Points, in no order, along strands that fork and pass close to each other.
Points whose rows are less than 58 apart are linked; no others are. Some points are linked to none.
j_179: [  8  10   0   6  10 -23  31   5  14  -7 -24 -28  10 -10   0 -12   5  16
 -30   0 -16  -4   9 -16]
j_581: [  6  20 -11  -7  11  -3  44   9  44 -18 -10  17  10   9  -8  -1  -1  28
   8 -10 -29  10  26  13]
j_938: [  5 -26   3 -26 -24  35  18  -6   7 -10   5  15  10 -27   3 -20  36 -19
   2  -4 -25   1   0   9]
j_560: [  0  -7 -11 -15 -26   4   7  -5   5  18   6   6   2   0  14   7  10 -28
  -8   9  -2 -25 -12   8]
j_101: [ 22  -2  -5 -41 -14   4  48   1  31 -32   5   3  22 -21   1 -11  23  19
  -9  -8  -7  -1  30  19]
j_370: [ 14  10  22   6 -25   9 -30 -15  -2  23   8  10  -2   9   1  -4  12  -1
  26  21 -12  13  -7  30]
j_295: [ -8  13  11   7  12 -18 -33   4 -14   0   4  -2 -26   9 -10  31 -14  -2
  13 -12  17  13 -15  -4]
j_270: [ -2  13  20   3 -29  15 -38  15 -14  15  10  16  -6  18  11  -1  29  12
  24   0  16 -16 -27 -18]
j_839: [-10  -3  17  11   7 -20  12 -13 -19 -26   8 -29 -21  -1  -9   1   6   0
   3  14  21  25 -32 -19]
j_292: [  1  -3 -10  -6 -12   2 -21  15  -4  21   9  10  19  29  14   8 -14 -10
   3 -12   1 -18  -9 -17]
j_539: [  6  11 -24   9  -2 -27 -21  -9  -9   7  -6 -24 -28   2  18  34  -4  10
  -9  11  23  -8 -21 -20]
j_251: [ -9  -7  -3  -5  -8  15 -14   0 -16  11  23   3  12   2   4 -15   4   4
   4  -9  35  -3 -31 -42]
j_317: [ -9  17 -14  27  20  39 -19   5  -3   2  -7  20  -4   3  22 -18 -25   2
  19 -21  10  12 -10  10]
j_751: [-12 -12  -2 -16 -35 -20  17  -9 -17   8  10  -6  -8   8  14   1   8 -28
  -9  24  21 -28  -7  18]
j_882: [ 15 -28 -13 -16   4 -23  33   6   1 -29  12 -19  20 -31  -6  22   2  35
 -18   3  -4  23  25 -14]
j_695: [ 39  -9 -13 -24 -16   6  19 -13  15 -16  26   7  10 -37  -9  14   4  10
 -23  14   1   8  22  30]
j_867: [-11  13  -8   1   0  15 -28   5 -15  15  20  11  -6  19   0  -5  -7  16
   7 -23  44  13 -23 -32]
j_918: [-14 -17  20  -8 -38  14  -6  -4 -12   9  26  31   2  10   1 -10   8 -23
  34  18  -6  10 -12  22]
j_880: [ -6 -15   4 -14  -2 -22   4   6 -10   3  16   7   7   2 -14  -1 -10 -35
   7  -5   9 -22  -4 -11]
j_825: [ -4  12 -28  10  23 -10  17   8  16  -4 -19   1   2  -8 -15  31 -18  17
 -26  11 -11 -12  16 -10]
j_909: [  2 -11 -10 -11  17 -12  -3  -2  -1  -3 -11 -16  17 -24 -13  13  12   9
 -18  11   3 -22   4 -32]
j_904: [ -7 -22  -8  -9  -2  30 -11  -7  12  15   0  28  10  14  -4  -1   6 -12
  20 -11 -35   4   9  -1]
j_947: [  9 -28   9 -20 -38 -27   9 -12 -41 -11  21 -30  -8 -15  11   8   7  -9
 -19  20  21  10   9  23]
j_543: [ 17 -15 -12  -1   2 -15  30  -5   1  -8  -3 -33  16 -25  14  -7   5  14
 -30  14  -4   1   1 -14]
j_502: [  8   9 -15   3  21  42   6   0  16 -13 -34   8  12   3  -3 -29  12  -3
  11  -4 -35 -11   5   6]
j_42: [  6   5   1  17  -6  25 -40  -5  -2  29  12  19   4  18  13   9  -8  15
  26  -6  -9  18  -9   2]
j_326: [  6  -4  13   3  25 -10  -2 -11   9  -5  13   2  -7 -23 -29  17   9  15
   6  -3  -2  19  -6 -18]
j_908: [  3  18  21  -5 -28  -5  -3  -1  -4  12  -4  -9  -4  39   8  -9   0 -21
 -10  18  -1  -9  -8  39]
j_453: [-33  11  10   8  25  22 -28  19   7   6 -27  17 -16  -8   9   5  -9  -1
   1 -38   6  -2  17   2]
j_177: [ 22  -4  13 -18   4  -3   4   8  20   4 -10 -13  29   4 -13  -5   7   9
 -19   1 -32   2  30   7]
j_658: [-27  20 -10  18   5   6 -10   9 -11   9 -14 -14 -14   8  24  -5 -12  13
 -20 -23  32  -1 -16 -23]
j_753: [  2 -33 -22 -26 -11   1  19   3  -4   2  -4 -12  22 -22  10  24  11  12
 -35   6 -15 -12  43   2]
j_804: [ -5 -31  -6  -7  11   0  30   6   6 -14  16  -6  26 -22  -6   9   5  37
 -16  -5  -4  20  16 -30]
j_627: [  8   8  -3   2  19  -4   9   3  23   2  -1  19   4  11 -19   3 -15  -2
   7  -8 -26   4  27  17]
j_554: [-16   2  25  -5 -27  -4 -16  -5 -16   7  17  32  -9  24 -12   1   9 -19
  35  23   7  -4 -13  30]
j_738: [  6 -38   3 -18 -22 -36  12  -7 -31   0  17 -33  -6 -17  14  13  -1   1
 -20   4   4  16  23   5]
j_61: [ 29  -9  -5 -21   3  19 -21  -2  12   7  -2   9  30 -15 -24  16   8  10
   1  26 -17 -12  24  12]
j_277: [-11  15 -13  10  42  20 -12   8  -3 -13 -11   7   7 -14 -20  -3 -16  21
  -6 -12  23   3  -6 -33]
j_963: [-20 -19 -15 -12   6   5 -10  -6  -2  17   3   4  13 -12   0  18  12  12
 -15  -3  12 -21  -1 -42]
j_18: [ 10  -2 -16 -27 -26  25   0 -12  17   6  -4  21  -2  -3   0 -15  14 -40
   4  11 -16 -27  -6  21]
j_123: [-21  14  18   9   4   7 -20   8 -12   4  -6  24 -19  17   2  -8  -6 -27
  34 -14   8 -14   0  23]
j_774: [  3  12  -6  33  11  24 -30  -8  -3  -1 -30  14  -9  -8  16 -23   1 -15
  36 -16  -1  -2  21  37]
j_359: [-11  21  24   8  16 -23  -3  10   2   4 -20 -11 -17  -1 -11   5   0  -7
 -14 -18  -5  -4  12   4]
j_588: [-38  16   9  16  -5   0   5   6 -21  -5   2  17 -22  28  14   9  -5 -10
  10   3  27 -12 -29  16]
j_876: [-20  17  35   8   1  -8  14  -7  -6  -6  -5  -4 -22   4 -12  -5  23 -12
   2  11   7  -6 -14  20]
j_817: [-13 -24  -9  -8 -32 -31   9  -6 -32   9  10 -17 -11  12  30   4   2  -7
   0  27  24 -22 -11   0]
j_712: [ 16  23  24   0 -20  -9 -10 -15 -11 -11   6  -4 -15   4 -13  -3   8  -8
   6  41  21   4 -31  34]
j_794: [ -5  15   9   8   8  18   7  -9  19  11 -11   6 -16  -1   2   0  18  -6
  -5  -6 -22   0  -4  15]
j_145: [-14   7   9  17  17 -31  13   0 -11 -27  -3 -26 -26   0 -14  -2 -14   2
  -5 -12  11  30 -10 -31]
j_886: [  4  22  11   9  30 -25  21  11  20 -21  -9   8 -10  -9 -24   1 -11  17
   7 -22 -11  17  20  -1]
j_717: [ 26 -20   6 -23 -31   6 -19   4 -21  -1  28   8  24 -33   2   6   2 -16
   3  10   4   5  -1  12]
j_339: [ 24  19 -10  11  16  -8   5  -6   0 -16   0 -14  -6 -19  -6  -2 -11 -12
  -4  14  12  -1 -33  -2]
j_575: [-33  11 -20  12  -5 -13  -6   7 -24  16 -15 -19 -22  22  28 -13 -13  16
 -17 -17  37 -12  -6 -37]
j_932: [-25  10  11  11   7  16 -35  19  -7  11 -12  22 -18  20  17   2 -14 -13
  25 -33   6  -6  10  17]
j_212: [ 14  18 -23 -12  -1  25  -9  -7  21   9 -21  17   0   4  -3  -5   4 -25
  -2   6 -21 -29   2  22]
j_37: [  8 -19  14 -16 -43  20 -14  -1 -17   1  31  21  15 -28   5 -13  11 -21
  21  15  -7  14  -4  22]
j_553: [ -5   3   4  -3   4  13  23  -7  20  -7  -5  22 -18  12 -11 -28  11 -28
  24 -15 -27  -4  10  23]
j_447: [  5 -25 -26  -3   0 -24  18 -21  -5  -8  23 -10 -15 -31   2  26  -6  -2
  -9  15  14   9 -11 -14]
j_602: [-19  16   1  17 -10 -13 -22   4 -27  -3  -9 -20 -36  24  24  23  13  30
  -5   3  41  -5 -26 -16]
j_849: [-29  13  25  20  12 -34  11   6 -18 -24 -13 -21 -35  10  -9   6 -10  -3
  -7  -6  16  21  -7  -1]
j_598: [ 17 -14  -3  -7  18  13  25  -2  12 -22  16  11  22 -38 -16  -4  13  15
   8   9  -3   2  -3 -13]
j_136: [  7   5 -20  -4  20 -11 -21  10   5   8   2  17  11   8 -17  28 -31  -9
   3  -1  -4 -14   8  -3]
j_276: [  9   8  20 -14 -23   6  27 -15  26   0   4  -3 -16  13  -7 -23  17 -14
 -11   6 -15  -1   9  36]
j_612: [  2  15 -15  25  35  27 -22  10   1  -6 -25  16  12   1   6 -11 -26   6
  18 -12  -8   3  17  12]
j_766: [-13  10   8  16  24 -33  23   1   8 -19  -3  -6 -24 -13 -21  11  -7  15
  -6 -21   1  23   3 -24]
j_281: [ -3 -21  -5  -7  -2  11   8  11   9  14   0  -7  35  22  10   0 -11   1
 -21  -9 -29   9  11 -12]
j_657: [ 27  -7  -4 -23  -5   5  -3 -14  22  -6   1  23  12   4 -31 -31   2 -17
  20   3 -18 -17  46  26]
j_252: [ 11 -10  12 -12 -11 -53  44  -2   8 -25  18 -23 -14  -4 -12  -6  -3   2
  -8   0   7  21  12   2]
j_911: [ 12  -1   1   3 -29  -7 -32  12 -17  13  21  -9  -3  28  18  18   6  23
   3   0  27  -2 -30 -29]
j_633: [-15 -10  15   0 -30 -10 -12 -10  -9  25  18  -1 -13  14  12  39  19  11
  -2  19   8   7 -19   7]
j_841: [-21   3  15   4 -13 -13  -2   4 -17  15  -4 -14  -6  23  15   3  10  -9
  -6   3  10 -18 -17  -4]
j_216: [  7  20  23  12  -3  -6 -48  12 -24  -5   2   1 -18  19   3  15  -3   6
  30   0  22   8 -23  10]
j_186: [ 27  18   6  12  -4  13  -6 -15   1   1  -1   8   3  -9  -6 -37   4 -20
  26  16  -6  -5  -8  27]
j_36: [ 18  22  24   1 -16 -13 -35  -1 -21 -11   1  -8 -14  11  -7   8  12  -2
  20  28  21   4 -34  14]
j_481: [-19  -4  -2  -2   9  21  19   4   8   0 -13  -1  12   8   6 -26   8 -12
 -11 -18 -15 -13  -5 -24]
j_796: [  3  -7  -9 -10   3  -5  34 -15  25   2  -2  -4  -4 -28  -3   9  27   7
 -23   7  -9 -14  12   0]
j_493: [  4  12  14  13   5  26 -11   3  -7   5  -5  -7  17   7  14 -29   3  -5
   7  -5  -2   0 -26 -10]
j_156: [ -9 -18 -20  -1  13 -34  33   6  -3 -17  -9 -13  11 -15 -11  -8 -15   8
 -16   1   1 -10  19 -42]
j_190: [  7 -15  13 -15 -38  12  19  -5   0   8   2 -21  11   0  23 -15  23 -18
 -23  11 -15   2  -6  20]
j_206: [-17  11 -21  13  -3 -29 -20   0 -21   0  -6 -21 -43  17  19  28 -13  14
  -4  -1  34  -2 -15 -27]
j_450: [-13   5 -21   5  29  28  10  22  16 -10 -12  12  15   7 -30  20 -15  21
   7  19 -15 -16  25  -7]
j_34: [  9  33  13   3 -12 -15 -13   3  -3   9 -12 -18 -15  25   4   5 -11 -15
 -15  10  10  -9  -9  36]
j_541: [  4  31   0  13  -3  -3 -18  16  -6   8 -11  -5 -13  15  21   9 -15 -12
  -2  -5  12 -15 -17  19]
j_286: [ -2  -3 -15   0  13 -24 -19  11  -6   6   4  -3  10  14  -7  23 -34  -1
  -9 -10   4   2   0 -27]
j_978: [ 23  -9   7   0  -6   0  20  -1  -3  -7  10 -26  23 -15  13 -20   4  -3
 -15  12  -3   8 -21  -2]
j_642: [  3 -36  -8 -26 -11  38   9  -6  15  -7  -2  25  12  -7  -5 -10  25  -6
  14  -9 -42   9  12   7]
j_471: [-14 -29  -7   0  -3 -54  23  -5 -19  -9   6 -27 -20   1   0   0 -21  -1
  -5   4   4  18  12 -32]
j_38: [ 24   2   9 -25 -19  -3 -24  -4  -1   9   7   8  10 -16 -13  -9  11 -27
   6  14   7 -29  -4   9]
j_708: [  6 -13  10 -10 -29 -11  -8  -3 -20   1  20  -8   1 -12   7   8  14 -12
   5  21  22  -6 -31  -2]
j_258: [  1 -33 -31 -17  -1 -25  16  -4 -10   5  -8 -19  11 -28  11  14  -6  12
 -28  17  -4 -20  35 -14]
j_221: [  9 -26   1 -19 -19 -48  -5 -10 -12  11   6 -36 -10  -2   1  21  -5  -2
 -23  13   3   6  20  -2]
j_135: [  7  -6  15   9   6 -12  24  -1  -8 -19  15 -23   6  -7  -2 -22  -3  -4
  -2   4   7  20 -27 -16]
j_992: [-22   9  15   5   2   9   9  -5   2   3   0  25 -25  16 -11 -12   5 -33
  26 -10 -10  -8   4  29]
j_204: [-45  13  12  23   5  10   7   9 -11   3  -1   7 -24  23  17   5 -15  -4
  -3 -16  16  11 -17  11]
j_477: [ -8   8  33   5  -8   5  28 -11   9  -6   7   5 -15   8  -9 -19  24  -8
   9  11 -10  10  -9  32]
j_508: [-15   7  24  23  22  18 -13  -7   3   5  -9  16 -17   1  -5 -14  12   2
  31 -25 -15  16  17  17]
j_311: [ -3  13  -2   8 -16  33 -45  10 -10  12 -15  25  -6  23  20 -22  13 -10
  39 -21  -1 -19  -7   0]
j_640: [ 32   2  19  -6 -19  15   0 -17  10  -3   3   2  10 -13 -10 -46  20 -14
  19  17 -15   3   8  27]
j_727: [  6  17   5   1 -10  23 -47  14  -6  19  -4  15   4  11  13  -2  19  10
  18 -15   8 -23 -13 -22]
j_685: [-11 -24  18  -1 -12 -45  33  -3 -14 -12  18 -25 -14   9  -5   4  -6  -4
  -7   8   5  22   1   1]
j_39: [-17  24  -2   8   1   4 -11  20   4  10 -28   0 -15  16  25   6 -15 -20
 -13 -22  -1 -18   2  19]
j_128: [  6   0   2  -4  -7  20 -15   1   1  17  -7  -9  23  -2  18  -4  17   4
 -13   0  -5 -14 -18 -22]
j_278: [-17  10  24  27  12  24 -19   0  -2   0 -24   7 -23   4  16 -20   7  -5
  28 -19  -6  16  11  40]
j_235: [ -3 -25   1  -2  -9 -19 -10  -4 -18   8  19 -26   5   8   8  13 -10   9
 -11   0  14  23 -15 -32]
j_648: [ 26 -19   9 -25 -40 -10  -9  -4 -29  -6  29 -13   9 -25   4  13   1 -18
 -16  10  14  11   4  23]
j_801: [-15  -3   3   1  15 -21  13  12  -9  -5   1   2   6   3 -13 -13 -17 -24
  -1 -16   7 -17  -1 -25]
j_83: [-22   4  18   8  -3  11  10   5  -6   5  -3  -3   0  20  11 -21   5 -20
   3  -9  -3  -5 -18  -3]
j_308: [ 20  21  11  15  25  11 -29 -12   9  10 -13   7  -3 -18 -15   5  10  13
  14   2 -12   5   7  15]
j_501: [ 13   5  24 -10 -26  15   5 -22  16  -1  -5   6 -14  18 -14 -45  20 -20
  18   7 -21   3  16  43]
j_459: [ 13   2  -8  11  34   5   7  16   3 -18  -1   7  30   5 -22 -13 -30  14
  12   0 -12   9   9 -14]
j_844: [ -2 -14  -6  -4  11  19 -11   0  -8   5  24  16  22  -5  -8 -11 -12   1
  11  -5  15   7 -17 -30]
j_650: [ 26 -20   3 -23   0 -38  16   8   6 -21   7 -23  19 -15 -18  11  -3  15
 -20   0  -7  16  30  -9]
j_432: [ -3  23  -4  20  23  -9 -24  18   2  -7 -23 -13 -18  -8  12  23 -34   8
 -17 -17  12  18  -5   2]
j_46: [ -5 -11  -5 -23 -15 -12  33  -4  21   3  -9  -6  -2   6  -3 -10  13 -22
 -26  -7 -20 -20  27   7]
j_420: [  2  16  15  26  -2   9 -49   3 -17  13   2  14 -13  16  11   7  -9  11
  39  -9  10  17  -7  20]
j_329: [ 19   7 -19   7  24 -20  27   1   9 -29   2 -11   5 -18 -16  -1 -16   2
  -8   9   4   5 -11 -18]
j_488: [ 15   5  12 -21  -6  -4  32  -9  34  -8   5  11  -4   7 -13 -26  14  -7
   7 -11 -20   1  22  26]
j_351: [ 13   5  25  -5 -11 -18  -1  -8   3  12  -3 -30   0   3  -3   0  13  -2
 -22  11  -5   3  -4  11]
j_752: [-11  -1  -2   9  16  12 -11  12   5  18  -2   3  23  27   0   3 -27  14
 -11 -19 -18  19  10 -17]
j_649: [ 29  -7   5 -26 -20   9  -5 -19  15   1  21  14   2 -39 -20   7  17  -3
 -12  17  -1  -3  16  24]
j_409: [-21  18   8   6 -10 -26  -1   8 -32 -17  -7   3 -19  31   6  10  -1 -15
   7  17  36 -22 -29  15]
j_542: [-16   1 -26   4 -15  -2 -11   3 -14  23   9  -4 -14  20  27   4   6  20
  -9 -11  37 -23 -15 -41]
j_472: [-27  11  -5   6  33  35 -12   1   6   6 -10  17   5  -6 -14   0   1  21
  -7 -23   8   4   6 -28]
j_518: [ 24  -3  -4 -12  -6  27 -29  -8  11  16  -6  15  23 -17  -5   6  18   2
   8  20 -19 -10   3   5]
j_979: [  3   0  11 -10 -13 -23  37 -24  18  -1   6 -20 -25 -21  -6  -1  29   4
 -25  13   6  -6  11  15]
j_634: [ 15  -2  -7  32  23  16 -11 -20   2  -1   5  21  14  -7 -13 -18   1  14
  42  -2 -15  20  15   7]
j_205: [ 15  22   2  15   5   4   4  -5  -3  -4   6   3  -8  -7  -1 -13  -9 -18
  13  14   8  -5 -29  18]
j_490: [-14  -7 -12 -13  -7  25 -20   4   4  20  -2  24   8  19   8   5   5 -16
   9 -17 -12 -21  -5 -17]
j_711: [-32 -21   2  -2  -2  -5  11 -19  -5  20   3  -9 -13 -17   9   8  27   8
 -12   0   9 -13  -4 -30]
j_282: [ 21  -2 -23  -1  15  29  20   3  26 -15  -6  16  25   2 -16  -4   1  19
  18  24 -28  -2  23  18]
j_914: [ -1   0 -22   3  13 -32  53   4  18 -24  -3  -1   2 -17 -10   0 -10  16
 -11  -1  -3  -1  11 -23]
j_127: [-13  28   5  25  20   5  14  12   6 -13 -21  -3 -23 -14  12 -10 -12 -11
  -9 -14   8  -1 -12  18]
j_558: [ 24 -12   0 -35  -9  16   6  -6  17 -11   3  18  18 -17 -21 -21  16 -21
   3   7 -13 -22  29  17]
j_86: [  6  19  11  23  36 -11  -5  15   9 -19 -12   2 -14  -8 -13   5 -28  17
   5 -23  -8  33  14   6]
j_386: [  4  28 -15  20  28  -5   0  14  11  -8 -28  -4  -2 -11  -4  21 -26  12
 -25  -3  -7   1   8   3]
j_193: [ -9 -10  -6   3  26   1  20   8  15 -10   4   0  18  -6 -22  15  -6  39
 -12  -2  -9  18  13 -32]
j_989: [ -9 -11 -12   9   8 -24  27  -9   8   3  23   3 -12  -7  -7  21 -15  -3
  -6   0   1  13  -7  -5]
j_900: [ 11  15  -5  18  34   3   2  10   9 -16 -15  16  11   3 -17 -17 -18   6
  22 -11 -19   4  31  13]
j_340: [ 11  11   2  -1  13  -8  27  18  23 -12 -24 -15  27   3 -12  -5   2  25
 -22   2 -27   1  23  -9]
j_644: [ 28 -17 -10 -11 -12 -18   6  -1   0   2  21 -12  16  -6   3  13 -22 -10
 -18  13  -2  11  -1  12]
j_426: [  9  -7  12 -16 -25  -6  12 -22   7   6  17  -4 -13 -23  -8   5  21 -14
 -17  20   9  -8   2  22]
j_498: [  6   9  19   3 -38  20 -40   1  -7  21   9  15   2   5  13  -5  27   8
  31  17  -6   2 -23   2]
j_958: [-11 -30 -12 -17   0  33  -1  -3   0   6   4   8  28 -24   2  14  23  12
 -16   3  -5 -10   4 -25]
j_169: [  4  13   5   4 -16  -5 -26 -11  -1  21  16  13 -24   1  -2  39   9   4
  12  17  12   1 -26  12]
j_842: [ 17   9 -14  -7  13  -8  -3  -3  18   9   5  16   4   0 -21  16 -18 -14
  -3   7 -11 -12  13  17]
j_60: [  5  12  -9  17  -8  23 -44  -7  -6  11 -25  20  -3  13  12 -19   8 -17
  42 -14 -13 -12  14  20]
j_897: [ 17  -6  31   0 -22  10 -12 -11   2  15  15  -3   7  -8   0  -6  18   4
  11  20 -15  25 -13  20]
j_987: [-12  18 -17   6  16  24  -7  19   7   0 -29  11   2  16  18 -11 -20 -23
  -6 -23 -13 -18   2   5]
j_797: [-17   5   9   9  33  28  -7   0  13   3 -15  18   1  -2 -13  -8  10  13
  10 -24 -20   6  16 -11]
j_652: [-17 -27  20   0 -10   8   4  -4 -13  12  26 -12  12   6   7  -6   4   9
  -7  -7  10  27 -17 -24]
j_864: [-12  22  10  19  -8  13   3   1 -15  -4   3  14 -13  13  13  -7  -1 -15
  17  17  17  -6 -41  20]
j_62: [-26 -11 -28   8   0 -27  14 -10 -15  11   7  -6 -22   3  17   6 -21  -7
  -5   3  22 -17 -10 -26]
j_111: [-22  19  22  15  -9   4 -31  15 -28  -4  -3  -7 -22  33  18  12  13  32
   0  -8  41   8 -29  -8]
j_149: [ -3   5 -16   9  34   2   6   8  17  -8  -3  11   7  -9 -29  33 -16  29
  -6   8 -10   6  14 -14]
j_692: [ -5  15   4  20  18   8 -43  27  -1   1 -15   3 -15   0  23  11 -36  10
   4 -26  19  18   0  14]
j_394: [-19 -16 -22   5   2 -45   7 -13 -21   4  -4 -26 -35   4  14   7 -25   4
  -4  12  12   5   2 -33]
j_854: [ -3  19 -12   5  27  31  14  10  25 -21 -43  13  -4   3  -5 -18   7   6
   6 -20 -35  -5  24  15]
j_684: [-19  24 -22   8   9  29 -25  12   1  19 -14   3  -5  10  22   7  -2  26
 -23 -28  29  -6  -7 -25]
j_104: [  3 -18 -16 -14   2 -36 -15  -6 -14   6  -2 -23  -3 -11   0  19  -1  -3
 -10   6  15 -20   2 -34]
j_537: [  2  -9 -22   9  28  35   0   5   2 -11   0  23  34   4 -19 -17 -16   9
  29  11 -10  -5  13 -10]
j_858: [-22  22   1  21  12 -12   9  -1  -8  -4 -15 -12 -31  -9   9   7  -2  -7
 -11  -3  20 -12 -21   1]
j_243: [ -3  19 -10  14  33  21 -24  16  -9  -9 -11  -4  12   0  -3 -15 -32  20
  -8 -22  25  23  -9 -23]
j_119: [  3  -1  -1  25   4  25 -28 -15  -4  18   6  21  10  10   4 -15  -4   2
  37  -7 -15  18   2   4]
j_102: [-12 -11  14   3 -14 -39  15  -5 -18  -5  16 -16 -12  29  -3  17 -16  -8
  -7  21   9  23 -14  17]
j_883: [ 14  -1 -16 -10  13  12   4  -8  22 -13 -20  25   7  13 -29 -26   7 -11
  30  -6 -30 -15  45  23]
j_182: [ 12  -9   5  -4 -15 -28   3   1 -10   4  23 -12   0  18  -2  11 -25 -19
  -3  14   6  14 -13  15]
j_151: [-23  17 -10  19  16   5   5  -7  -1  10 -17 -13 -16 -13  15   3   8   9
 -21  -9  14 -12 -16 -22]
j_872: [ 11   0  14 -25  -3   0  -3  -6  10   6  -6   3   7 -14 -18 -13  23 -25
  -5   3  -6 -31  11   5]
j_28: [ 26  13  17   5  13   0  -6 -19  18   4   6   4  -9 -23 -24   4  17  12
   9   9 -11  13  -2  15]
j_729: [  9  -2 -22  10  20  48   4  -4  19 -13 -28  12  19   4 -12 -16  15  22
  24  11 -37   0  19   6]
j_399: [-10  16  21  26  17  14 -28  13 -24 -15  -5   1 -14   7  13 -21 -22  -1
  28 -14  29  18 -19  13]
j_714: [ 16  23 -16  12  19   8 -19   6  -3  -2 -10  -3   9  -9   7   5 -14   2
  -4   1  13 -13 -26 -14]
j_866: [  6   1  -4  -7  10   7 -11   5   6  11 -18 -13  29  -3  -2   9   7   9
 -22   7 -14 -20   2 -18]
j_718: [ -1 -18  27   2 -13  18   6  -9  -2   8  23  -4  10 -12   7  -7  19   8
   4   6  -8  28 -21  -1]
j_457: [  9 -14 -23   5   6  23  -1 -14  13  -1 -10  30  10  14 -14 -18   2 -12
  37  -3 -37   2  27  17]
j_222: [ 15   8 -12 -38  -3   4  41   4  45 -27  -2  14  25   0  -9  -2  11  37
  18   2 -16   7  35  21]
j_626: [-17  19  10  12  -6  18 -30  19 -21   7  10   7 -13  31  15  -9  -6  17
  10 -21  43  10 -24 -12]
j_280: [  8  11 -16   0 -11 -20 -11 -15   0  16   6  -6 -22  -8   4  35   4  -5
  -8  19  18 -18 -22   3]
j_527: [ -9 -33  -2 -11 -23   4  30  -7  -3  10   2 -19   6 -10  30  -4  22  -3
 -27  -3 -16   0  10   0]
j_666: [-14  18   8  25  26  18  -6  15  -5 -14 -13   7 -13  -9  12 -22 -24  -8
  12 -24  16   7 -11   9]
j_585: [ -7  20  -5  11   0 -28 -29  12 -19 -16  -5 -15 -38  22  10  38 -21  -3
   4  -3  33   9 -19   0]
j_742: [ 10  -7   0  -9   2 -52   8  -3   4  -2  -7 -29  -8  -5 -17  13  -8   3
 -26   3  -7   7  23 -15]
j_937: [  2  -2  27 -15 -42   3   3  -5  -8   6   7  -6   7  20   8 -12  14 -20
  -7  27   0  -1 -13  36]
j_460: [-10 -32 -18  -7 -28 -15   5  -5 -29  18  15 -21  -2   2  45   2  -2   6
  -9  11  19 -13  -6 -17]
j_478: [ 19 -25 -25 -14  -9 -14  17 -15 -12 -11  20 -11   1 -45   6  18   2  -6
 -19  17  14  -4   0   1]
j_404: [ 31  -3 -14 -12  -9 -13  25 -12  23  -2  16  -7   4 -15  -5  12 -10  -1
 -27  16  -2   4  10  21]
j_354: [ 11  -6  15 -20  -9 -26  43   0  21 -16  21  -1   0  -9 -12 -12  10  -2
  -1  -9  -3   8  16  13]
j_614: [ 12 -13 -14   2   9  29 -15  -2  -4   2  15  26  34  -8  -5 -18 -11  -2
  27   8  -1   0  -9 -16]
j_254: [ -5 -24 -19  -8 -17  -9   0   6 -11  17  14  -8  19   9  26   5 -13  -9
 -13  -3   8 -16  -6 -22]
j_165: [ 19  21   1  10   7  23 -39 -14   6  16 -11  15   3 -21  -5   0  19   7
  23  11  -7 -10  -9   7]
j_823: [-14 -28   2  -4  -4   9  21  -3   9  14   4 -13  18   1  15   1  12  12
 -27 -11 -21  13  10 -22]
j_545: [  2 -25 -14 -25  -6  12  51  13  13 -27  -1  -2  31 -17   8   1  22  20
 -17  -7 -19   0  30  -1]
j_265: [ -5 -27  -3 -15  -1  24  34   3  10 -13   3   5  21 -13   6 -23  21 -13
  -6 -11 -16  -8   2 -14]
j_601: [-20  -4  -2   1  20 -17  16  14  -3  -7 -16  -5  17  -1 -16 -11 -11   0
 -17 -15  -3 -14  15 -42]
j_489: [ -2   3  15   6  19  -6 -20  -5  -3   8  12   9 -11  -4 -18  15  -5   0
  15  -9   1  11  -7  -8]
j_401: [-11  -6 -10   9   2 -28  -7   6 -15   8  -1 -24   3  23   4   3 -36   7
 -19 -13  10  22  -2 -39]
j_600: [-28   2   3  21   7  -3  21  -2   3  12  15   7 -17  15   5   9 -18  -4
  -6 -12  -3  19 -12   0]
j_302: [-12   6 -17  -1  11  13  21  14  15  -5 -29   3  11  17   3 -17  -8 -21
 -17 -15 -29 -18   7  -6]
j_607: [-13 -11   4   1 -19 -25 -15   6 -25  12  15 -14  -6  31  13  17  -7   5
   0   1  22   0 -20 -21]
j_567: [  7  -5 -16  -4  14  15  27  10  28  -8  -2  15  22  11 -10   2  -8  12
   2   1 -34   6  22   6]
j_436: [ 33 -17  12 -30  -9  -9   6   5   9  -7   9 -14  29 -13 -12   4   7   9
 -25   2 -14   8  36  15]
j_624: [  5 -22 -12 -20  -4  13  15  -4  14   3   6   8  17 -22  -3  19  17   0
 -18   8 -16  -8  16   1]

Follow the links from the first point to the second, and from the first to the third. Name the last point that the two ways share.
j_278 / j_127 / j_753 -> j_235
j_251 / j_711 / j_317 -> j_900
j_658 / j_987 / j_282 -> j_627
j_581 / j_796 / j_527 -> j_83
j_718 / j_685 / j_34 -> j_83
j_918 / j_386 / j_849 -> j_650
j_151 / j_119 / j_481 -> j_900

A fork is a point with three links. Follow the links from the first point to the second and name the forks in between, in order.
j_450 / j_947 -> j_149, j_650
j_502 / j_897 -> j_567, j_627, j_235
j_193 / j_978 -> j_650
j_558 / j_493 -> j_904, j_481, j_83

Name the points in between on the shortest way along the links from the first point to the second, in order.
j_854 / j_251 -> j_502, j_729, j_282, j_567, j_627, j_900, j_459, j_537, j_614, j_844
j_624 / j_588 -> j_796, j_979, j_426, j_649, j_695, j_404, j_644, j_182, j_102, j_685, j_252, j_354, j_488, j_276, j_501, j_640, j_186, j_205, j_864
j_127 / j_979 -> j_666, j_317, j_612, j_900, j_627, j_842, j_136, j_286, j_401, j_235, j_607, j_841, j_83, j_493, j_128, j_866, j_909, j_963, j_958, j_624, j_796
j_477 / j_601 -> j_276, j_501, j_640, j_186, j_205, j_339, j_329, j_914, j_156
j_432 / j_37 -> j_386, j_825, j_149, j_193, j_804, j_882, j_650, j_742, j_221, j_738, j_947, j_648, j_717
j_882 / j_978 -> j_650, j_436, j_177, j_340, j_179, j_543
